Each row is a point on a tangle of strands that fork, close into loops and nearly touch. The rows are in no order.
Two points are linked if the straight distance between their rows is under 97.8. Some points are linked to none.
k_361: [-31.6  22.9   9.2 -26.3  -8.2  22.3  30.2  34.9   0.6 -32.6  40.5  -2.3
   2.2  22.5  20.8  12.4  -9.5  20.1 -29.7  26.4  53.4  27.4  -2.6]
k_889: [-22.3  10.4 -30.8  25.7   5.3  12.1  37.1   7.7  -2.1 -77.1   7.5  -9.8
  32.7  25.5  34.9 -12.5 -36.4  26.0  47.8 -20.0  26.6 -19.5  -8.4]
k_602: [ -3.1 -16.1 -28.6  10.6 -50.8  11.9 -38.9  20.5  12.8  45.9 -31.3  30.0
   6.7  14.3   8.9   0.4  51.1  10.8  33.3   6.4 -28.4 -38.0 -41.1]
k_506: [ 13.9  -5.9  17.0 -28.1  -3.4  54.0  -5.8  56.3  -3.8   0.3 -18.6 -20.2
 -17.4 -45.4 -12.2 -17.8 -26.0 -16.9 -25.6  -2.0 -25.2 -28.8  48.5]
k_244: [ -7.6 -62.2 -50.7 -45.0  13.2  -7.0  30.4 -18.9   6.2 -27.3   2.6  18.0
  30.9   1.8 -17.8   2.0   9.8  17.3 -34.1 -27.4 -32.8 -40.0  -4.3]
k_787: [-17.8  44.1  19.6  44.0  -5.2  23.4 -10.6 -39.7  13.1   6.8  23.2 -15.7
  14.9  31.4  30.4 -27.8  10.5   4.4  33.0  -4.1  56.0  33.6 -24.7]
k_558: [ 19.8  18.4 -11.5 -14.5  70.6 -13.7   4.6   2.7 -19.0 -48.2  12.8  -9.7
  23.8  15.8  47.6 -55.4  13.6   8.0 -49.5  11.7 -15.6  -5.4  31.7]
k_303: [-12.7 -11.8  -5.5  -6.2   1.0 -49.7  24.0 -50.6  16.1  18.5  38.4  10.9
   9.2  14.6 -35.2  44.6  -4.6   8.5  31.5  -4.4  55.2  35.5 -10.8]
k_808: [-21.8 -16.9 -43.5  -3.5 -39.8  31.5  10.1 -36.3  25.8  -9.9 -13.0  16.7
  55.6  -3.9  40.0 -13.6  -0.2  30.8   9.0 -41.3  13.3 -12.4 -16.0]
k_904: [ 33.2 -12.8  32.9  -3.2  10.7  24.9 -13.3  26.8   1.4   8.3 -16.0 -17.7
 -16.4 -50.8 -21.3  -2.8 -47.4 -48.9   2.2  -8.1 -21.6  -6.5  65.8]
k_634: [  3.4  -0.2 -12.6 -20.8 -13.8 -15.5 -13.5 -61.8  15.1  26.4 -22.3  21.1
  51.9 -13.1  32.7 -42.5  48.3   5.4 -39.5 -21.2  19.5  16.8  19.9]
k_334: [-39.3 -39.2   3.7  26.4  -0.3 -24.7  27.1 -32.4  -8.4  49.6   0.7  -5.2
  -6.9 -19.1 -44.8  29.4 -23.4 -15.8  26.3 -13.9   1.7  26.4 -27.1]
k_336: [-42.8  -4.2   0.0  12.6  34.8 -33.8  57.0 -11.9  -3.7  -8.7  48.3  14.3
 -32.7  10.1 -57.5  18.5 -13.9 -44.9  -5.1  30.0  20.5  31.6 -12.1]
k_681: [  6.1 -11.8  25.5 -45.0 -40.3   7.1 -28.9 -30.2  37.2  37.5  -9.2  14.0
   0.4 -45.5   2.5   3.5 -21.6  -2.8 -48.4 -27.1 -10.0  38.7  27.3]
k_620: [ 26.9  15.4  42.6 -18.1 -43.6  22.7 -44.7  60.3  18.0   4.5  -4.2  13.5
 -27.7 -17.4  14.6  40.5 -34.3   7.8   7.6  32.4  13.8  29.6  27.7]
k_541: [ -7.2 -31.2  -5.9  51.2 -17.9  -4.6  18.1  42.6 -23.5  -0.5 -18.9   0.1
 -21.3  -1.5 -36.6  11.6 -10.9 -31.4  75.1   7.6 -20.9 -35.9 -38.7]
k_544: [  8.2 -23.4  -9.5  16.4 -57.8  10.3 -54.2 -24.7  21.3  28.3 -35.6  22.9
  12.0  -3.2  13.6 -10.4  19.3   4.1  41.4 -31.3 -34.5 -21.5 -31.3]
k_777: [-15.4  50.1   4.8  48.7  10.6  21.1   1.6 -34.4   8.0 -41.3  26.1 -20.0
  25.7  38.5  31.0 -32.8  -6.3   4.8  51.3  -1.9  52.8   4.8 -12.3]
k_707: [ 24.0 -12.7  36.1 -25.5 -32.8   4.0 -65.5  33.3  30.7  44.4 -12.0  27.6
 -16.8 -20.8  -7.3  36.7  -8.6   4.7  -9.2  23.1 -19.9  39.0  15.8]
k_588: [ 11.2  -5.8 -19.7 -10.6   5.2 -22.0  23.8  35.9 -15.7 -25.0  -6.7  -0.5
 -24.3  12.4 -24.2  17.6  -3.3  -5.4   8.7  17.2 -20.4 -38.1 -15.1]
k_82: [ 31.5   9.7 -10.7 -28.3 -26.3 -38.9 -32.8 -30.5  11.0  28.4 -18.1  32.7
  14.9   9.0  33.5 -18.3  68.4  17.8 -41.5   8.3   5.6  17.3   5.0]
k_227: [ 27.8  -5.6 -25.0 -22.8  27.6 -11.6  -4.3  -4.7 -32.1 -20.1  -8.4   4.5
  40.7   9.3  42.7 -49.1  57.5  28.1 -63.8   7.6 -22.8  -4.2  20.3]
k_176: [-29.4 -29.4  -4.6  22.1 -24.9  29.9   5.1  28.9 -25.7 -16.6 -25.7 -10.8
 -15.6 -12.2   4.2  32.5  -8.9  30.9 -10.4  -6.3 -31.0   3.4 -52.9]
k_670: [-10.0 -26.3 -21.5  19.9   7.5  -0.8  -2.3  30.6 -37.9  23.0 -20.0  -9.2
  -8.2  17.7 -14.8   7.9  55.2  15.3 -26.5  10.3 -51.7 -22.8 -54.7]
k_318: [ 11.9 -13.9  31.2 -33.9   0.6  -7.2  -6.1  -8.0   4.0  41.0   0.9  -2.9
 -19.9 -40.3 -26.6  21.8 -30.5 -21.1 -40.7  -4.3 -15.9  27.8  29.2]
k_193: [-50.8  24.4  -5.5  48.8  28.8  11.9  10.7 -17.2  -8.2  41.2  13.4 -16.5
  16.1  27.8  -1.7 -39.0  30.5 -32.8   2.9   9.0  11.4   9.3 -25.1]
k_141: [  2.8 -31.5  18.2 -11.2 -34.0  -0.7  -4.4  47.1   9.7  39.0   2.0  16.9
 -24.5 -13.0 -46.4  44.3 -15.5 -24.4  29.6  23.1   4.5   7.0   3.0]
k_118: [-12.4 -16.7 -22.3 -19.4   8.5 -40.1   9.5 -18.4   1.0  44.6  18.1  21.3
  20.0  16.4  -2.4  21.5  48.0   8.8 -27.1  11.5   9.2  21.6 -31.8]
k_630: [-17.9  31.5  37.7   2.2   2.2  -3.9  10.0   4.0  -3.1   9.6  39.1   0.7
 -32.3  15.2 -15.4  19.0 -25.3 -29.7  -3.6  32.4  40.4  47.1  10.9]
k_671: [-35.4  10.2  -4.2  -7.7 -24.5  36.8  38.1  18.4  23.7  -6.9  13.0  -9.8
   1.1 -10.9 -25.4   5.2 -45.4 -13.0  60.9  -2.9  48.3 -30.4  30.5]
k_561: [-12.2  46.9   0.1  50.2  20.9  15.6  17.9  -0.2  -1.3 -85.4  24.5 -16.0
   0.2  37.9  26.4 -20.6 -46.5   4.9  47.2 -10.5  36.9   3.3   3.5]
k_172: [ 19.3  17.8  29.1  19.7  -6.9 -20.4 -56.0 -20.2   4.7  38.6 -12.4  11.3
  -7.4   4.1  18.2  24.9  16.0  18.3  13.4   9.4   6.1  38.2 -25.6]
k_446: [  9.3  13.3  22.1  16.2  -3.7 -33.1 -22.7 -11.6   6.5  10.8   8.6   4.0
 -15.5  12.0  11.7  44.7 -13.5  22.0  13.8   7.4  17.6  45.0 -24.3]
k_24: [ 55.3  23.2  34.5 -16.1  16.1 -23.1 -22.4 -34.4   5.3  31.2   6.0  -0.7
 -16.8 -14.3 -24.2 -19.4  20.7 -35.0  17.3  13.6  16.3 -13.7  38.3]
k_548: [ 45.4  54.1  26.9  19.6  17.0  -7.2 -44.1  26.9 -32.1   2.9 -12.1 -11.8
 -28.5  11.6  45.4 -15.9  14.5  -1.1 -27.6  23.8 -29.5  11.3   8.2]
k_106: [-19.6   5.9  -0.8 -12.4  15.7  28.9  22.1  48.3 -28.9 -16.4  12.7 -12.6
  -4.0  17.2  -5.8 -10.4  38.7  19.4 -57.1  15.7   2.8 -16.2   6.5]
k_59: [ -0.7  -2.6  13.3 -23.1 -71.7  27.7 -33.4   6.3  44.3  44.1  -5.5  27.1
   1.4 -13.8  -3.5  21.2   1.3   9.1  41.4  -0.5  28.0  11.0   4.7]
k_119: [ 55.0   5.9  22.4 -37.9 -55.8  -3.6 -58.1  10.6  24.5  -3.5 -24.9  27.3
 -22.9 -17.5  21.5 -30.6   5.7  -2.4  -3.7  -7.3 -27.8 -13.1  32.1]
k_110: [ 14.9  12.4  17.9  29.8  -9.0 -21.6 -18.4 -33.9  -8.1 -23.8   5.6  -6.1
  -9.9   7.5  33.1  44.0 -45.0  39.3   7.7 -14.1  18.9  61.2 -20.0]
k_23: [ -2.4 -18.9 -10.4 -29.1   2.1 -46.1  30.6 -36.7  12.3  -4.0  29.3  18.3
  14.8  10.3 -14.2  40.9 -19.5  14.6  -3.7  -8.3  30.1  36.7   1.5]
k_586: [ 11.4  70.3  50.9  -5.6  -2.1  27.8  -9.8  46.0  -3.9 -39.6  25.5 -19.5
 -42.7  12.3  30.9  -1.6 -32.3  -9.2 -22.4  29.6  21.5  16.3  37.5]
k_379: [ 21.9 -12.8 -24.6 -30.9  16.7 -20.4  27.6  -0.1  -6.8 -80.6  16.4   7.3
  23.8   4.1  31.0  11.2 -52.3  36.2  -8.1 -17.0   3.9   8.3  19.8]
k_410: [ -3.3 -35.0  13.3  31.1 -28.3  -2.4   4.9  58.1 -10.9  14.7  -6.7   4.2
 -31.4 -11.4 -39.1  36.7 -18.0 -30.6  55.3  25.3  -3.0  -9.7 -13.8]
k_264: [ -8.0  -3.3  34.3   8.8  30.0  10.0  10.1  46.1 -38.1  -9.4   2.7 -17.8
 -45.2 -16.0 -27.8  10.0 -19.6 -30.2 -28.0  29.9 -30.6   5.8   7.8]
k_3: [ -4.8 -23.6   4.9  23.6   8.6 -49.9  21.8 -50.1  -4.9  11.6  28.3  -1.5
 -15.5   6.4 -57.5  36.6 -20.5  -9.9  55.7  -2.8  29.2  13.9 -21.7]
k_742: [-45.9  21.3  -1.3 -18.4 -18.5  21.3  50.6  29.8  23.7   5.7  35.4  -0.1
 -17.3  10.7 -38.0   3.6 -17.6 -28.2  38.3  23.4  58.3 -21.0  20.9]
k_825: [-10.7 -32.3   6.5  32.4 -32.4   8.1 -25.5  24.5 -13.1  10.1 -30.1  -6.8
 -20.2 -16.3   8.0  47.5 -33.5  20.7  13.2  -4.1 -33.6  25.1 -42.3]
k_499: [ 39.0  23.1  24.3 -13.9  28.2 -44.8 -18.0 -14.7  -1.9  54.8  11.6  10.5
 -18.5   6.7 -29.6 -12.8  47.7 -39.5  -2.0  26.5  -1.1  -4.1  17.2]
k_954: [ -1.5  -8.5 -15.9 -51.9 -51.0   6.2  -3.4  -9.6  34.3   4.3   5.4  32.8
  16.4   0.2  22.3  13.9  18.3  27.4 -35.6   1.2  16.9  12.5   2.9]
k_768: [-24.4  63.4  16.0   8.9 -19.3  36.3  -4.3  55.3  10.6  11.7  33.4   9.3
 -28.5  47.0   7.8 -11.3  17.2 -27.9  19.6  55.1  51.6   3.5  -2.7]
k_679: [ 12.7  65.1  24.0   7.4  14.9  19.2   0.8  22.2  -6.8 -66.4  28.8 -16.9
  -5.4  21.8  54.6 -12.4 -35.4   6.7 -23.1  10.8  29.2  25.4  28.0]
k_751: [ -1.6 -31.1 -21.4 -53.6 -13.2  -4.3   7.4  -3.4  13.4  17.8  15.9  29.6
  25.4   6.4  -1.1  21.1  42.5  31.5 -53.9   6.9   4.7   9.4  -8.9]
k_268: [ 28.9 -18.6 -11.1   5.9 -18.9 -24.4 -35.9 -70.3  16.4  17.8 -20.0  13.9
  19.2   0.7   7.8  -4.3  23.9   9.0  21.1 -35.8 -20.4  -5.6 -28.4]
k_601: [  7.4  13.4  14.1 -16.4 -53.3  34.6  -1.4  13.3  21.2   1.5  -0.5   3.9
  -1.3 -12.1  -6.3   9.8 -32.2   2.0  50.0 -11.4  36.5  -9.7  18.7]
k_299: [ 16.3 -33.8 -25.3 -22.8  37.2 -43.1  32.1 -26.2  -4.2 -56.2   1.4   5.7
  11.6 -10.9  -3.4  16.6 -45.8  16.9 -19.6 -30.6 -24.3   0.3  12.7]
k_310: [  9.7 -22.3 -24.9  14.2   8.4   2.1 -14.7 -28.0   0.5 -24.3 -42.4 -12.7
  14.1 -22.3  28.2 -12.0 -27.1  17.7 -26.3 -53.1 -72.8 -11.4  -5.9]
k_311: [-13.0  56.4  25.9  21.7   5.0  39.9   2.0  37.4  -2.2   0.4  26.3   9.3
 -41.0  40.2 -16.4 -25.0   3.4 -62.6  30.6  47.7  42.0   3.6   5.9]
k_430: [-36.5 -12.4 -39.6  26.3  18.6  37.1  25.9   1.1   7.2  -4.2 -42.4 -30.9
  23.8 -19.1  10.1 -35.8 -12.6   5.6  24.8 -35.8 -29.7 -54.0   0.3]
k_992: [-11.6 -37.8  15.7  25.0  -5.9 -11.4 -24.2 -14.4 -13.7  49.2 -24.5  -4.8
  -9.0 -24.6  -0.9  38.8 -20.5   9.4 -22.9 -10.0 -37.3  47.9 -39.7]
k_616: [-16.6 -20.4  -9.3  54.1   0.9  18.5  22.2  37.0 -27.5 -15.0 -30.3 -24.6
 -12.6 -12.9 -15.6 -13.7 -26.2 -25.2  52.2  -5.8 -42.9 -49.7 -25.5]
k_878: [ 56.9   5.5 -12.7 -22.8  16.6 -61.2   1.5 -33.8   4.3 -16.6   2.7  16.8
   1.7  14.2 -27.2   4.2  19.3  -3.9  22.1  -2.7  -4.5 -32.2   1.5]
k_902: [-42.0 -14.6 -18.1   4.3  25.2  60.0  19.3  35.7 -32.8  -2.7 -11.0 -12.2
  24.9   6.3  -8.1 -40.9  54.5  34.3 -49.9 -18.3 -15.4 -36.6   5.6]
k_614: [ 39.7 -11.8  35.2 -35.2 -54.7 -12.1 -77.6  17.3  36.0  17.1 -16.2  36.3
 -23.5 -19.1   7.2  -1.9   5.2  -2.1 -19.6   4.3 -34.4  13.5  23.2]
k_219: [-38.0 -37.3 -15.1  15.1  67.9   6.8  21.5 -16.1 -28.9  13.8   1.4 -23.7
  34.5 -11.7   1.7 -24.2  29.6  17.5 -71.9 -15.7 -30.4  12.3  -7.3]
k_877: [ -7.3 -35.3 -16.1   3.3  49.3 -32.9  31.1 -24.0 -17.0 -17.6 -14.9 -14.5
  -3.7 -29.7 -23.2  13.4 -36.9   0.7 -23.3 -25.4 -47.6  -1.7   0.9]
k_212: [  3.2  35.4  -3.1 -15.5 -31.3 -10.1 -10.3  18.3  23.1  24.3   9.1  27.3
   0.4  30.4  20.3  12.0  48.4  17.9  17.1  32.5  31.8  -5.5 -17.1]
k_516: [-57.5 -20.9 -11.5   4.5  43.8  68.4  30.9  34.6  -7.5  -5.7 -17.3 -37.2
  17.2 -18.3  -5.7 -43.6  22.2  24.7 -40.0 -19.3 -12.8 -30.6  22.6]
k_800: [  5.1  10.2  -4.1 -37.1  58.5  -7.0  27.2  19.3 -10.6 -54.8  36.2  -2.0
  14.6  16.7  23.2 -27.5  -7.8  13.0 -46.9  14.9  11.4   2.5  38.1]
k_566: [ -2.4   4.5   8.7 -17.1  27.9   3.9  17.7  49.7 -32.8 -22.8   9.2 -15.5
 -33.0   1.0 -30.5  -0.5   5.9  -6.3 -41.3  24.3 -20.7 -31.5   6.6]
k_169: [ 14.1  -2.7 -17.8  25.3  -6.6  15.6 -26.1  -5.0 -26.7 -12.4 -41.4 -23.2
  10.0  -9.2  45.7 -13.0  -1.1  24.6 -29.2 -28.5 -53.8  -1.8 -28.9]
k_191: [-22.0 -22.5 -35.5  30.2  22.7  13.6  32.4  18.8 -16.7 -23.8 -44.0 -25.4
   1.8 -19.0 -12.8 -16.3 -23.5  -4.7  29.1 -23.1 -48.4 -58.7 -15.9]
k_971: [ 13.2 -40.1 -47.8 -59.1   2.6 -24.5  27.0  -6.0   0.5  -6.3   7.4  32.9
  19.0  10.6 -29.4  10.7  38.1   6.8 -35.1  -0.8 -21.3 -37.3   0.9]
k_429: [-30.3   7.3   5.0 -22.4  46.5 -41.2  55.3 -12.9   8.8 -22.6  58.0  14.0
 -23.6  14.3 -50.5  19.6 -31.3 -32.8 -17.7  24.8  32.8  23.7  32.1]
k_385: [ 26.2  25.0  57.3  39.9  38.4  10.6 -28.7 -27.6 -12.1 -10.3  19.1 -25.4
 -29.2   2.0 -19.2 -18.1 -18.5 -53.1  49.8  18.0  19.2   8.7  26.8]
k_631: [ 11.9  26.8   6.1   3.4 -37.9 -15.9 -49.2 -11.9  20.5  52.7 -20.7  32.1
   7.5  11.3  33.9  -2.6  61.6  23.0   5.6  21.0  18.8  21.5 -18.3]
k_44: [-14.1 -29.0 -53.8  -5.5 -32.4  12.3  13.4  -5.2   5.9  -2.6  -5.3  22.5
  35.0  23.6  24.3   6.5  29.4  34.2   4.0 -12.3 -10.4 -21.4 -44.5]
k_545: [  5.0   5.3   0.7 -10.2 -14.8  17.7 -12.2  15.3   2.0  43.0 -14.7  -1.6
   2.7 -15.0  -2.3 -16.6  21.7 -13.1  -6.8   5.5  -6.6  -7.7   7.8]
k_94: [ -2.0 -18.7   9.7 -43.7 -45.5  38.6 -19.3  48.6  11.1 -19.2  -1.4  17.9
 -29.4  -5.5  -5.3  34.4  -4.8  40.2 -38.3   3.5 -14.4  -0.3  -0.6]
k_795: [-43.6 -15.0   2.7 -15.3  15.0 -19.2  29.4   5.2 -10.2  33.3  28.4  -5.3
   2.3   9.8 -24.2  23.8  24.9  -6.3 -46.7  23.7  19.2  32.4 -26.4]
k_830: [  0.7 -11.1   0.3  35.3  18.3 -31.1   9.7 -59.1 -10.7 -23.3  10.6 -25.4
  -0.5  -4.5 -29.7  16.8 -35.0   0.2  59.8 -15.2  19.4   2.5 -12.2]
k_608: [ 18.7  -1.7  47.3  26.9  25.1   9.5  -5.2  39.5 -21.1   7.8  -5.9 -24.4
 -31.4 -28.6 -17.9   1.2 -35.4 -53.4  -5.1  11.0 -20.9   9.5  41.0]
k_203: [ 44.1  22.9  38.9   8.5  39.6  -4.9 -27.9 -43.1  -0.4   1.7  10.3 -27.9
 -11.4 -15.6 -18.6 -39.1  11.2 -46.2  45.2  16.8  15.9 -22.0  42.9]
k_26: [ 13.2 -23.1  -8.0  -4.8  32.8 -11.7  -5.1 -31.4  -4.9   7.9 -28.0 -10.0
   9.1 -32.2  -0.4 -14.2 -14.1  -7.2 -43.2 -30.3 -58.3  -5.7  14.8]
k_883: [  8.6   1.1  10.3 -29.9 -11.6 -17.1 -19.5 -70.0  27.7  39.4  -8.0  11.8
  28.1 -34.0  12.6 -20.1  11.3  -3.4 -42.5 -33.4  20.4  35.3  31.8]
k_485: [-57.5 -23.3   2.1   3.7  55.7  16.0  33.7 -11.7  -4.7  17.5   6.0 -30.9
  16.7 -27.5 -12.5 -12.5  -3.1  -1.6 -55.0  -7.2  -6.5  23.2   8.4]
k_397: [ 24.9  -9.3 -12.6  33.0   7.0  -7.9 -20.7 -68.6  -0.4   3.2 -31.1 -16.1
  24.2 -13.2   4.5 -14.0  -6.3   9.7  40.1 -45.3 -23.3 -14.1 -18.1]
k_653: [-45.1  11.2  10.5  -0.5 -17.7  17.7  28.7 -29.0  25.3  24.1  23.8 -12.9
  22.7 -13.6  -1.0  15.6 -34.3  10.1   3.2 -14.8  57.3  38.1  15.0]
k_121: [-33.4  36.3  14.2  32.2  -0.1   6.6  -7.4 -25.0   8.6  53.5  25.2  -4.2
  10.2  31.3  11.5 -17.3  36.7 -14.9  15.5  13.3  48.8  34.3 -35.6]
k_123: [ 16.2  45.8  15.2  -2.6 -13.1  28.5  -9.8  -1.1   7.1 -44.5  -5.1 -21.7
   6.7 -18.5  54.2 -13.7 -38.6  30.9  -2.7 -18.6  24.0  16.1  28.9]
k_921: [-10.6  -7.3 -36.7 -17.2  -6.1  20.2  33.1   8.7  -3.4 -69.2  14.1   1.3
  45.0  11.9  48.2  -3.9 -30.2  43.4   9.4 -15.6  25.2  -4.9  -0.1]
k_744: [ 63.4  23.6  20.2 -17.7 -32.9  16.4 -48.2   0.7  20.8 -19.7 -37.2   7.5
  -8.6 -28.7  13.9 -52.2  -1.0 -14.2  18.3 -17.5 -12.2 -28.3  48.7]
k_644: [-35.3 -17.3  15.0  17.8  23.8 -39.1  46.1  13.1 -18.6  21.6  30.8  13.5
 -43.4  -2.2 -65.8  23.9   4.6 -53.0   6.7  39.8  -5.2  18.0 -17.4]
k_956: [ 11.0   2.5   0.8 -42.4  13.1 -37.8  39.5 -16.4   9.5 -27.7  36.0   6.7
  -7.0  -3.0 -27.1  32.5 -40.7   2.0  -6.1  -3.7  33.8  17.3  40.6]
k_424: [  0.4 -33.8 -23.9 -23.1  43.4   7.9   2.6 -14.9 -29.0  -9.6  -5.1  -2.8
  40.7 -11.0  28.1 -36.3  39.2  32.2 -76.9 -15.7 -33.4   4.1  10.7]
k_346: [ 38.0  26.8  -1.6  24.3  11.0  -7.7 -38.5   8.4 -30.9  -5.7 -26.0 -16.2
  -1.6   8.3  56.0 -11.0  16.7  16.8 -34.3  -0.3 -41.8   7.0 -20.2]
k_721: [ 39.0  -0.1   3.3   3.1  32.0 -51.1  -4.0   8.1 -19.4  38.8   1.0   7.5
 -24.1  14.3 -49.3  -6.5  33.7 -51.0  14.8  20.1 -28.2 -33.5   1.4]
k_252: [-17.7 -24.1 -21.5 -27.8 -71.8  15.2 -10.7 -43.4  52.0   5.6   0.8  30.3
  25.6   0.0  21.8   5.5  -3.6  29.4  -2.0 -34.6   9.4   5.7  -7.7]
k_752: [ -7.3  19.2 -28.7 -24.6  -1.9  -0.1  19.4   3.4   5.0  -3.1  11.5  11.8
  42.1  16.9  29.8 -42.7  43.6   1.7 -13.6   7.7  35.8 -18.7  15.9]
k_839: [-21.8 -53.5 -59.7 -12.2  18.3  -0.8  39.0 -34.7  18.0 -21.5 -13.6   6.2
  45.4  -7.9  -4.0 -10.9 -14.6  16.2   2.7 -44.4 -24.4 -37.6   0.4]
k_192: [-11.1  -2.6 -20.0  29.2  35.6 -19.6   7.5  28.9 -49.2   0.8  -6.8 -11.0
 -18.8  31.0 -13.4  -9.6  46.1 -22.3 -19.9  24.7 -46.8 -26.3 -44.2]
k_443: [ 62.1  26.3  -7.7 -33.9 -12.9 -36.1 -12.4 -21.7  13.3 -26.3   0.9  25.8
   1.6  11.6  11.4  -0.3  21.0  12.6   6.1  -5.5   7.2 -16.6  10.2]
k_415: [-33.9 -15.2  -6.5 -29.0  22.4  58.8  27.2  42.7   2.7   5.3 -11.1 -26.7
  -7.2 -33.2 -31.3 -26.0   1.2  -3.7 -27.2  -1.6 -11.6 -46.9  42.9]
k_314: [-38.6  -4.9 -56.4   2.4  -7.4  44.2  34.6  11.3  18.8  -6.0 -20.2 -14.6
  34.9  -0.9   8.1 -30.1   8.8   8.7  39.3 -20.0   2.8 -66.6  -2.1]
k_89: [-41.3 -24.4  12.1 -21.9  14.5   0.1  31.5  -7.2  -3.1  22.2  19.9 -12.1
   4.4 -19.7 -24.8  34.9 -10.1   9.1 -62.1  -0.5  17.7  42.9  -7.4]
k_505: [-25.4  22.9 -12.0  54.4  34.3  -6.5   2.8  -4.1 -24.4  29.4  -0.4 -13.8
   1.4  36.2   2.6 -26.8  38.5 -29.3 -11.6  20.9 -21.0   5.0 -42.7]
k_388: [-14.3 -23.9   4.0  31.4  16.8 -35.5   2.6 -33.9 -13.9  48.0 -10.0 -10.0
   5.2  -5.9 -10.6  27.4  -2.7  -9.8   1.2 -12.1 -21.8  29.6 -41.5]
k_748: [ 30.0  56.5  52.5  -8.6 -25.8  16.2 -41.8  43.0   6.6   1.2   5.1  -5.0
 -33.4  -5.3  43.9  13.6 -13.4   5.2 -11.6  30.0  21.2  32.1  29.5]
k_868: [ 30.4  30.7  19.0  24.0  -7.5   0.2 -19.0 -21.7 -12.7 -57.6  -4.8 -19.5
  -6.4  -3.2  43.3  19.1 -60.9  33.4   8.3 -27.1   8.3  36.5  12.6]
k_739: [-45.6 -19.0 -59.1  -1.3  -8.9  17.2  45.3  14.4  -1.8 -13.9   9.9   7.3
  48.6  26.0  11.9 -14.0  32.3  17.5  21.1  -2.0  21.7 -45.9 -30.1]
k_988: [ 35.7  -2.0 -10.4   1.2  20.4 -53.4  11.8   5.2 -17.8 -13.7  -0.8   7.1
 -21.6  21.7 -32.5   8.1   2.7 -19.7  27.4  11.5 -28.6 -40.0 -14.2]
k_367: [ 24.9  -1.6  -5.0  36.3  31.2 -31.6  -5.7 -63.2 -10.9 -35.9 -13.6 -20.9
  12.0  -4.9   8.4   4.0 -29.4  16.7  37.7 -37.4  -9.4   6.5 -13.0]
k_345: [-34.2  26.2   0.5  24.9 -13.3  23.4  32.0  42.6  -8.8 -41.5   8.9 -15.2
 -25.3  17.9  -1.9   4.0 -34.1  -4.8  31.4  17.8  15.6 -12.7 -16.4]
k_260: [-12.7  44.6  23.2  31.6  28.4  37.2   3.4 -12.3   7.6 -10.7  26.2  -8.5
 -23.7  24.8 -23.2 -31.5  -7.0 -54.1  53.3  21.2  42.3  -1.9  10.7]
k_238: [ 56.6   7.7 -31.8 -49.6 -13.1 -21.2  -3.9  -2.8  18.4 -53.9 -10.5  21.4
   0.7   7.8   7.1 -18.7   1.4   9.2 -12.4 -17.1 -27.0 -52.9  28.9]
k_880: [-23.6 -30.4 -20.2  21.1 -14.5   5.0 -28.0  30.9 -21.3  52.4 -30.5   8.2
  -6.6  15.6  -8.1  24.2  47.7  11.0  -1.4  20.6 -38.1 -14.7 -61.8]
k_222: [ 43.0 -23.8  38.0  52.9   6.4 -26.1 -45.1 -14.7 -15.7  19.9 -13.7 -12.2
 -22.8  -8.9 -23.0  25.3  -7.0 -22.8  62.3   6.3 -12.7  12.6 -20.0]
k_783: [ 33.6 -26.8  33.7   8.3 -27.8   7.2 -39.7  33.4  28.4  53.6 -12.0  10.2
 -10.8 -17.0 -42.6  27.3  13.5 -42.2  46.0  14.9  12.6   0.3  22.8]
k_696: [-11.9  19.4 -15.3  -8.9 -63.2  11.6 -13.3  20.0  36.6  26.4   0.5  31.2
   4.5  18.3  14.6  32.8  22.5  31.0  47.8  14.7  47.1  -6.4 -27.6]
k_470: [ 33.6  44.9   8.1  -9.9 -24.8  29.8 -23.6  15.7   6.9 -44.5 -24.1  -6.2
  -6.2 -17.9  46.4 -27.1 -20.2  16.0  -4.4 -17.6  -6.8 -14.9  32.7]

A piece is two or more points that can be reached from each other along the links. Count, over all rows, the pieces, the separate loops (a circle has one, a figure eight two, a Y none), the forks (points with three links) and the tips (points with one).
pieces => 4
loops => 2
forks => 6
tips => 10

How many points has the smallest loop of links through each point below? Write 0 if it is on no loop.
k_586 => 10
k_415 => 9
k_203 => 0
k_561 => 0
k_795 => 0
